Points, in no order, along strands that fork, close into loops and pass close to each other.
Two points are linked if the straight distance between their rows is under 97.7.
<858>: [10 -2 39 -52 34 -15 -37 -25 10 -41 -12 -13 -22 19 -33 -45 -69 -15 6 -45 -22]
<959>: [18 37 -65 39 -25 43 8 24 11 -11 12 16 51 31 49 -6 56 22 -23 21 15]
<307>: [11 8 15 -51 38 -18 -18 -18 -17 -33 23 39 -12 5 -74 15 44 -33 20 -31 -27]
<765>: [-13 -32 66 19 -2 37 -4 15 -16 -9 4 -26 -29 -26 -85 5 -45 -8 53 -82 -29]
<622>: [-33 27 45 -20 10 3 -15 -36 -37 31 -25 -34 -19 -2 -14 -40 -50 19 -33 22 -22]
<43>: [-5 -26 -53 29 -2 -20 9 -25 35 -26 13 -33 -8 16 77 -19 -36 17 7 18 -2]
<659>: [-31 12 14 25 9 8 5 -51 -16 -27 40 57 -6 1 -60 26 30 -22 53 -14 -37]
<505>: [45 27 -2 -30 7 -15 7 -9 41 8 -2 44 34 22 18 7 15 -12 -2 -13 45]
<1205>: [-5 -16 -38 47 -13 1 34 6 42 -13 29 -1 31 22 13 18 -26 -8 28 1 8]
<365>: [-1 31 -10 -40 15 -21 9 -47 -14 -26 48 22 -4 52 13 34 61 -21 -3 12 -38]
<889>: [-22 38 22 -62 34 1 -15 -48 -42 4 -16 -12 -31 19 -7 -47 -29 11 -41 31 -7]
<732>: [-4 -49 23 22 13 15 17 65 -14 24 -9 0 -9 -31 -73 15 -35 -1 53 -58 34]
<1144>: [-51 -14 16 10 -58 -4 -8 9 19 0 -29 -68 14 -16 8 -75 -49 0 -41 -10 -27]
<483>: [-8 22 8 -56 12 -5 -24 22 -31 -9 -9 -22 -25 -13 2 -22 31 6 -46 33 -30]
<1185>: [-27 -39 19 33 0 38 8 17 -20 -8 28 2 -22 -28 -91 11 -23 -26 79 -60 -32]
<818>: [-15 -37 -22 1 20 -16 -20 23 -4 6 -12 -27 -33 -45 50 -41 -29 23 -6 30 -6]
<687>: [-21 -3 -5 -23 20 12 14 -19 -4 -19 38 17 -24 13 28 57 -9 -11 41 -19 -46]
<1108>: [-2 -29 -5 12 0 10 31 25 23 -8 -7 0 -13 -41 -23 35 1 2 29 -1 -27]
<514>: [-1 8 53 -26 14 15 -28 -41 2 -49 17 0 -33 7 -62 -24 -42 -18 38 -68 -39]
<178>: [-1 -2 1 -30 49 -37 -31 -3 -4 -44 36 38 12 -4 -75 -5 44 -27 9 -4 1]
<17>: [0 11 -7 -60 33 -7 2 -60 -9 -14 7 10 -34 22 15 11 16 -8 -8 10 -35]
<68>: [7 4 -12 37 -7 9 48 -47 -12 1 -9 36 -5 7 31 94 43 -7 12 14 -5]
<723>: [1 25 54 -40 -7 10 -17 -5 -23 14 -59 -44 -8 -24 -25 -23 -47 17 -52 -2 1]
<161>: [4 35 -58 -31 4 6 5 30 11 -7 36 -12 25 46 80 31 27 -19 -25 7 7]
<321>: [-1 -3 75 18 3 17 -23 41 -36 -9 -10 -19 -14 -10 -103 4 -27 -11 28 -59 5]
<440>: [-4 9 -5 3 20 -15 13 -75 1 14 -5 12 -21 28 47 -8 -15 19 -8 38 13]
<252>: [3 -22 -33 8 42 -40 7 19 -7 -24 36 61 6 -8 -53 28 44 -23 56 -8 44]
<233>: [-30 33 43 29 -20 31 19 12 -27 41 13 0 27 26 -46 8 -1 9 9 11 -19]
<1198>: [12 -24 40 3 -25 24 10 66 14 5 -32 -37 15 -22 -54 -1 -34 -14 8 -58 -5]
<169>: [-36 -29 7 2 4 -18 -28 19 -4 7 -10 -39 -13 -45 12 -38 -46 6 0 18 -4]
<852>: [-13 0 7 -60 54 -28 -29 -11 0 -20 47 15 -15 29 1 2 -19 -18 31 -26 -16]
<5>: [31 -10 16 -15 5 4 -9 0 18 15 -52 -4 4 -40 5 -20 -4 18 -31 12 20]
<624>: [-20 -19 -21 -6 51 -30 -10 26 -18 4 47 51 -2 -7 -19 38 2 -18 63 -14 27]
<532>: [26 31 -70 59 -40 37 -5 10 20 -7 -13 4 41 18 89 -22 36 27 -44 8 29]
<1045>: [15 28 52 -79 17 -1 -24 11 -15 8 -52 -23 -19 1 -8 -24 -30 2 -48 -18 6]
<133>: [-41 -29 21 53 -35 -19 -12 19 21 19 2 -37 30 1 -38 -65 -40 -7 -3 -16 23]
<513>: [11 5 -28 -42 31 -33 -2 -15 -16 11 34 37 3 22 55 68 23 -22 11 -5 19]
<1139>: [10 45 30 -74 4 15 0 8 -17 34 -28 -8 16 33 29 -18 -41 10 -43 -6 10]
<612>: [32 21 -10 -31 -10 0 18 -26 34 5 -23 24 27 26 18 -12 24 -1 -28 7 6]
<1119>: [-16 15 1 10 0 -6 38 -66 -27 -32 25 56 -6 8 -24 58 71 -25 26 9 -33]
<1130>: [11 -7 56 6 -14 -1 -21 32 -3 -16 -27 -21 9 -13 -84 6 -20 -11 2 -36 18]
<953>: [10 18 -5 -82 26 -16 -10 5 -8 -12 -2 -13 -28 -6 14 9 38 -2 -30 11 -39]
<240>: [-1 32 0 -18 -32 15 10 -37 -20 10 -24 -30 -20 22 27 -60 14 32 -59 49 -34]
<173>: [-28 23 -30 19 21 -10 19 24 -12 -19 63 7 21 66 21 69 0 -37 28 -5 2]
<1143>: [7 41 -17 -8 -26 18 20 -42 -7 -12 2 -11 -14 42 39 -17 41 19 -42 45 -34]
<490>: [-8 -28 22 4 52 -34 -22 2 -20 19 32 55 -7 -4 -16 24 -25 -12 61 -13 40]
<601>: [26 15 24 -69 46 -32 -52 39 -13 17 4 11 4 -14 -13 6 3 -17 -10 -22 38]
<669>: [-33 9 0 -11 28 8 11 27 -20 -14 64 23 0 46 -3 43 -3 -30 59 -30 -23]
<363>: [7 -53 18 17 -3 9 11 -43 23 18 -51 -39 -42 -79 -23 -6 9 10 -12 7 -18]
<160>: [24 -7 15 -20 25 -18 1 17 -18 2 -13 56 -5 -35 -59 34 61 -12 13 -8 20]
<1075>: [32 48 47 -45 -25 34 8 32 9 42 -44 -9 26 4 17 -21 -35 13 -32 -31 8]
<1021>: [15 2 36 -35 50 -44 -37 29 -13 6 16 37 6 14 -36 -8 -21 -19 34 -31 54]
<586>: [-34 4 -11 -2 -37 -13 -1 -9 8 3 -11 -55 -4 6 42 -74 -45 18 -34 24 -17]
<77>: [-14 -44 21 13 15 6 17 47 -2 27 0 -1 -15 -52 -43 34 -33 -7 59 -19 3]
<296>: [20 17 -52 -1 12 -12 18 -8 -22 5 30 29 19 34 56 97 62 -31 6 -4 40]
<581>: [-6 -24 -44 4 20 -17 -16 8 -27 9 14 -11 -59 -21 88 -22 -8 36 -13 52 -3]
<701>: [16 -14 29 8 21 -12 -12 -9 -22 -7 -12 38 -2 -43 -96 19 30 -5 20 -1 14]
<180>: [-28 20 11 34 -20 25 12 -4 -26 20 13 -1 12 13 -12 16 33 14 5 40 -16]
<197>: [-15 30 31 32 -31 7 8 -9 0 37 20 5 49 60 -27 -10 -23 9 15 -2 16]
<1053>: [28 29 -21 36 -5 -5 45 -30 -1 7 -3 33 36 51 42 97 45 -38 8 -2 30]
<273>: [15 -23 27 24 -22 24 14 103 -9 4 -16 -18 9 -10 -81 3 -17 -8 38 -72 28]
<632>: [-12 20 31 7 -26 5 11 -35 28 7 3 -8 38 59 -13 -42 -60 1 -3 -21 -3]
<935>: [18 8 36 -33 9 -23 -26 5 26 -16 -17 -8 10 15 -31 -37 -51 -6 -5 -41 16]
<64>: [1 23 5 -26 -24 -6 7 -26 28 -7 -18 -26 22 37 16 -60 -55 10 -26 -1 -5]
<672>: [46 24 7 -59 5 1 1 -21 24 7 -58 13 10 -13 11 -29 5 -3 -43 4 22]
<910>: [2 18 -25 1 5 -9 -12 -35 -22 -22 34 -7 -40 51 38 -15 58 20 -31 59 -23]
<811>: [-12 -31 -54 51 -37 -3 15 0 49 -8 4 -19 26 11 50 -14 -27 2 3 5 18]
<1067>: [-32 -38 54 25 2 9 -10 9 -11 26 -25 -44 -17 -69 -65 5 -26 3 -3 -17 -4]
<808>: [24 -3 -76 66 -54 22 -10 8 23 -1 -6 -20 18 10 107 -31 11 34 -31 10 10]
<658>: [-16 6 29 -6 31 -7 -37 4 -41 -2 -12 5 -6 -42 -64 4 12 2 -9 13 16]
<944>: [-9 -42 32 5 10 8 -22 -18 1 -4 -27 -31 -28 -78 -49 9 -16 4 1 -2 -27]
<522>: [-36 -22 14 51 -11 -14 -1 26 7 5 26 -5 29 8 -70 -39 -39 -13 36 -27 21]
<594>: [20 -15 -43 35 -51 5 -3 -4 22 -11 -20 -31 -15 -11 46 -70 18 34 -44 32 -21]
<406>: [-32 -18 18 23 -47 -15 -12 26 27 12 -21 -52 37 -17 -5 -69 -56 -7 -25 -29 13]
<189>: [-2 17 -7 37 -30 21 22 6 3 35 -9 -4 18 -4 18 2 14 23 -11 33 8]
<665>: [27 -13 -25 55 -9 -6 2 -52 -18 3 19 17 -68 1 64 35 38 24 -9 50 -9]
<437>: [-1 -23 -47 65 -76 13 -11 13 19 11 -20 -40 6 -9 90 -64 7 28 -40 20 8]
<207>: [-30 -18 7 17 17 -24 -12 -26 3 20 12 -3 11 -3 10 -40 -48 5 14 13 20]
<653>: [25 14 -60 1 -9 -8 18 3 31 -18 14 -5 6 32 86 33 19 -8 -6 23 -2]
<1098>: [-2 13 -1 -48 29 -21 -10 -45 -25 7 -38 -10 -16 10 23 -62 -34 11 -53 35 23]
<353>: [19 -4 -18 -19 17 -4 28 11 -11 -8 -1 53 0 -20 -17 53 71 -11 19 17 0]
<61>: [-40 -32 -5 62 -9 8 16 -12 4 5 32 3 16 -14 -54 -5 -25 -8 51 -10 -3]
<744>: [24 -13 -43 11 -22 22 32 -7 37 14 -25 -32 -17 -6 99 12 -17 33 -31 20 -4]
<361>: [11 -34 -9 18 -39 29 17 65 29 9 -49 -40 18 -67 -12 3 10 17 -13 -15 2]
<1131>: [34 -13 -10 -5 -45 43 27 62 36 16 -48 -24 24 -46 21 12 -10 13 -11 -25 -15]
<989>: [1 40 -43 39 -41 42 21 47 7 7 13 20 72 29 6 5 20 7 -10 3 30]
<1024>: [9 8 -34 31 -11 -26 -18 -20 -6 -25 29 -1 -29 15 7 -37 47 19 -23 61 -12]
<176>: [13 -17 -41 38 9 -16 -14 -9 -35 0 27 1 -73 13 82 8 23 29 -12 55 -12]
<209>: [1 12 24 -49 49 -31 -60 14 -30 1 -11 7 -7 -38 -30 -16 5 -12 -27 12 39]
<917>: [-6 -46 10 20 34 -15 3 5 -6 46 10 23 -2 -38 -17 31 -43 0 53 -13 31]
<909>: [-9 11 -33 4 3 -4 20 -32 -18 -38 46 29 5 42 6 62 78 -24 14 12 -37]
<699>: [-14 4 5 20 15 -21 -3 -56 7 0 8 13 -10 7 2 -21 -9 7 8 36 -5]
<1092>: [15 -9 7 10 -35 24 -6 61 1 -12 -47 -38 1 -68 -39 0 32 13 -39 9 1]
<595>: [-8 19 -22 54 -55 45 20 17 10 34 -4 -5 62 28 24 -5 -2 15 -17 12 23]
<331>: [39 -8 -54 13 -20 12 43 -11 49 -27 -11 -15 -5 19 87 33 19 2 -19 17 -25]
<863>: [23 -1 42 -27 29 -3 -15 4 1 -44 10 22 -17 7 -70 -1 2 -25 32 -55 -25]
<877>: [-10 4 -18 -62 54 -40 -36 -5 -16 -3 43 22 -12 19 38 28 8 -20 14 -7 9]
<1203>: [-61 -24 58 43 -7 16 -13 -6 -26 50 2 -31 5 -36 -63 -14 -33 5 4 -10 5]
<323>: [8 -12 -6 9 -8 24 51 -6 6 0 -11 33 -6 -7 -11 57 42 -2 30 18 -17]
<604>: [-7 19 -40 -14 -2 -8 5 40 4 -29 61 2 28 61 30 36 35 -35 2 6 2]
<1117>: [22 4 -14 -29 -22 31 25 2 26 21 -32 -19 2 3 84 10 -22 22 -19 5 0]
<610>: [19 -1 -18 7 4 -3 28 14 32 -5 21 41 38 36 18 38 -4 -17 33 -24 33]
<165>: [7 4 -37 28 -31 -8 -15 15 7 -29 1 -16 -4 5 27 -55 42 29 -29 54 -15]
<1156>: [12 12 20 -23 -11 6 -39 30 -16 -22 -40 -26 -12 -54 -26 -16 37 16 -65 28 -12]
<1100>: [25 10 -18 -28 -35 36 5 45 33 23 -41 -27 13 -41 67 -2 -12 22 -23 -13 -5]
<1179>: [-2 42 42 -12 -27 41 7 33 -6 31 -24 -13 22 16 -19 -17 -4 4 -21 -4 -6]
<1097>: [-7 -14 -23 16 39 -47 -14 -24 -6 -40 25 58 2 -4 -52 -2 39 -10 40 27 21]
<442>: [18 -39 5 20 -14 2 -2 -21 36 28 -52 -19 -1 -60 8 -19 -11 14 -21 6 16]
<1088>: [4 -17 7 -60 38 -6 3 -5 19 -21 25 17 -25 5 13 41 -38 -26 43 -50 -36]
<60>: [34 12 -10 40 -4 -17 6 -69 -9 26 -12 27 -33 15 55 6 33 21 -31 50 25]
<1051>: [-31 -14 5 41 14 2 7 -35 -4 -12 34 39 -4 -2 -53 10 -10 -15 68 -19 -18]

How many points has the smallest loop of links through each point below? Write 0 if it is on no loop.
<1021> -> 12
<207> -> 9
<669> -> 0

A piece is all that can be reached along the links. How many separate loops has the piece of each point below (a circle has one, a figure eight two, a Y none), and how many tips (points with one link)?
<189> -> loops 1, tips 4
<672> -> loops 0, tips 2
<207> -> loops 1, tips 0

A fork is a point with three links, a tip a point with one. Leave the first point through the second and follow the links. Name the first fork or tip that comes.
<180>; <189> -> <240>
<43>; <811> -> <1203>
<363>; <442> -> <43>
<1075>; <1139> -> <1098>
<1131>; <1100> -> <323>

Name the points in between on the shortest way along the links from the first point to the second, in order.
<595>; <1045> -> <189> <180> <233> <1179> <1075> <1139>
<910>; <959> -> <1024> <165> <594> <437> <808> <532>
<61>; <64> -> <522> <133> <406> <1144> <586>
<1108>; <1088> -> <323> <68> <1053> <296> <513> <877> <852>
<1075>; <1098> -> <1139> <1045> <723> <622> <889>
<909>; <1092> -> <365> <17> <953> <483> <1156>
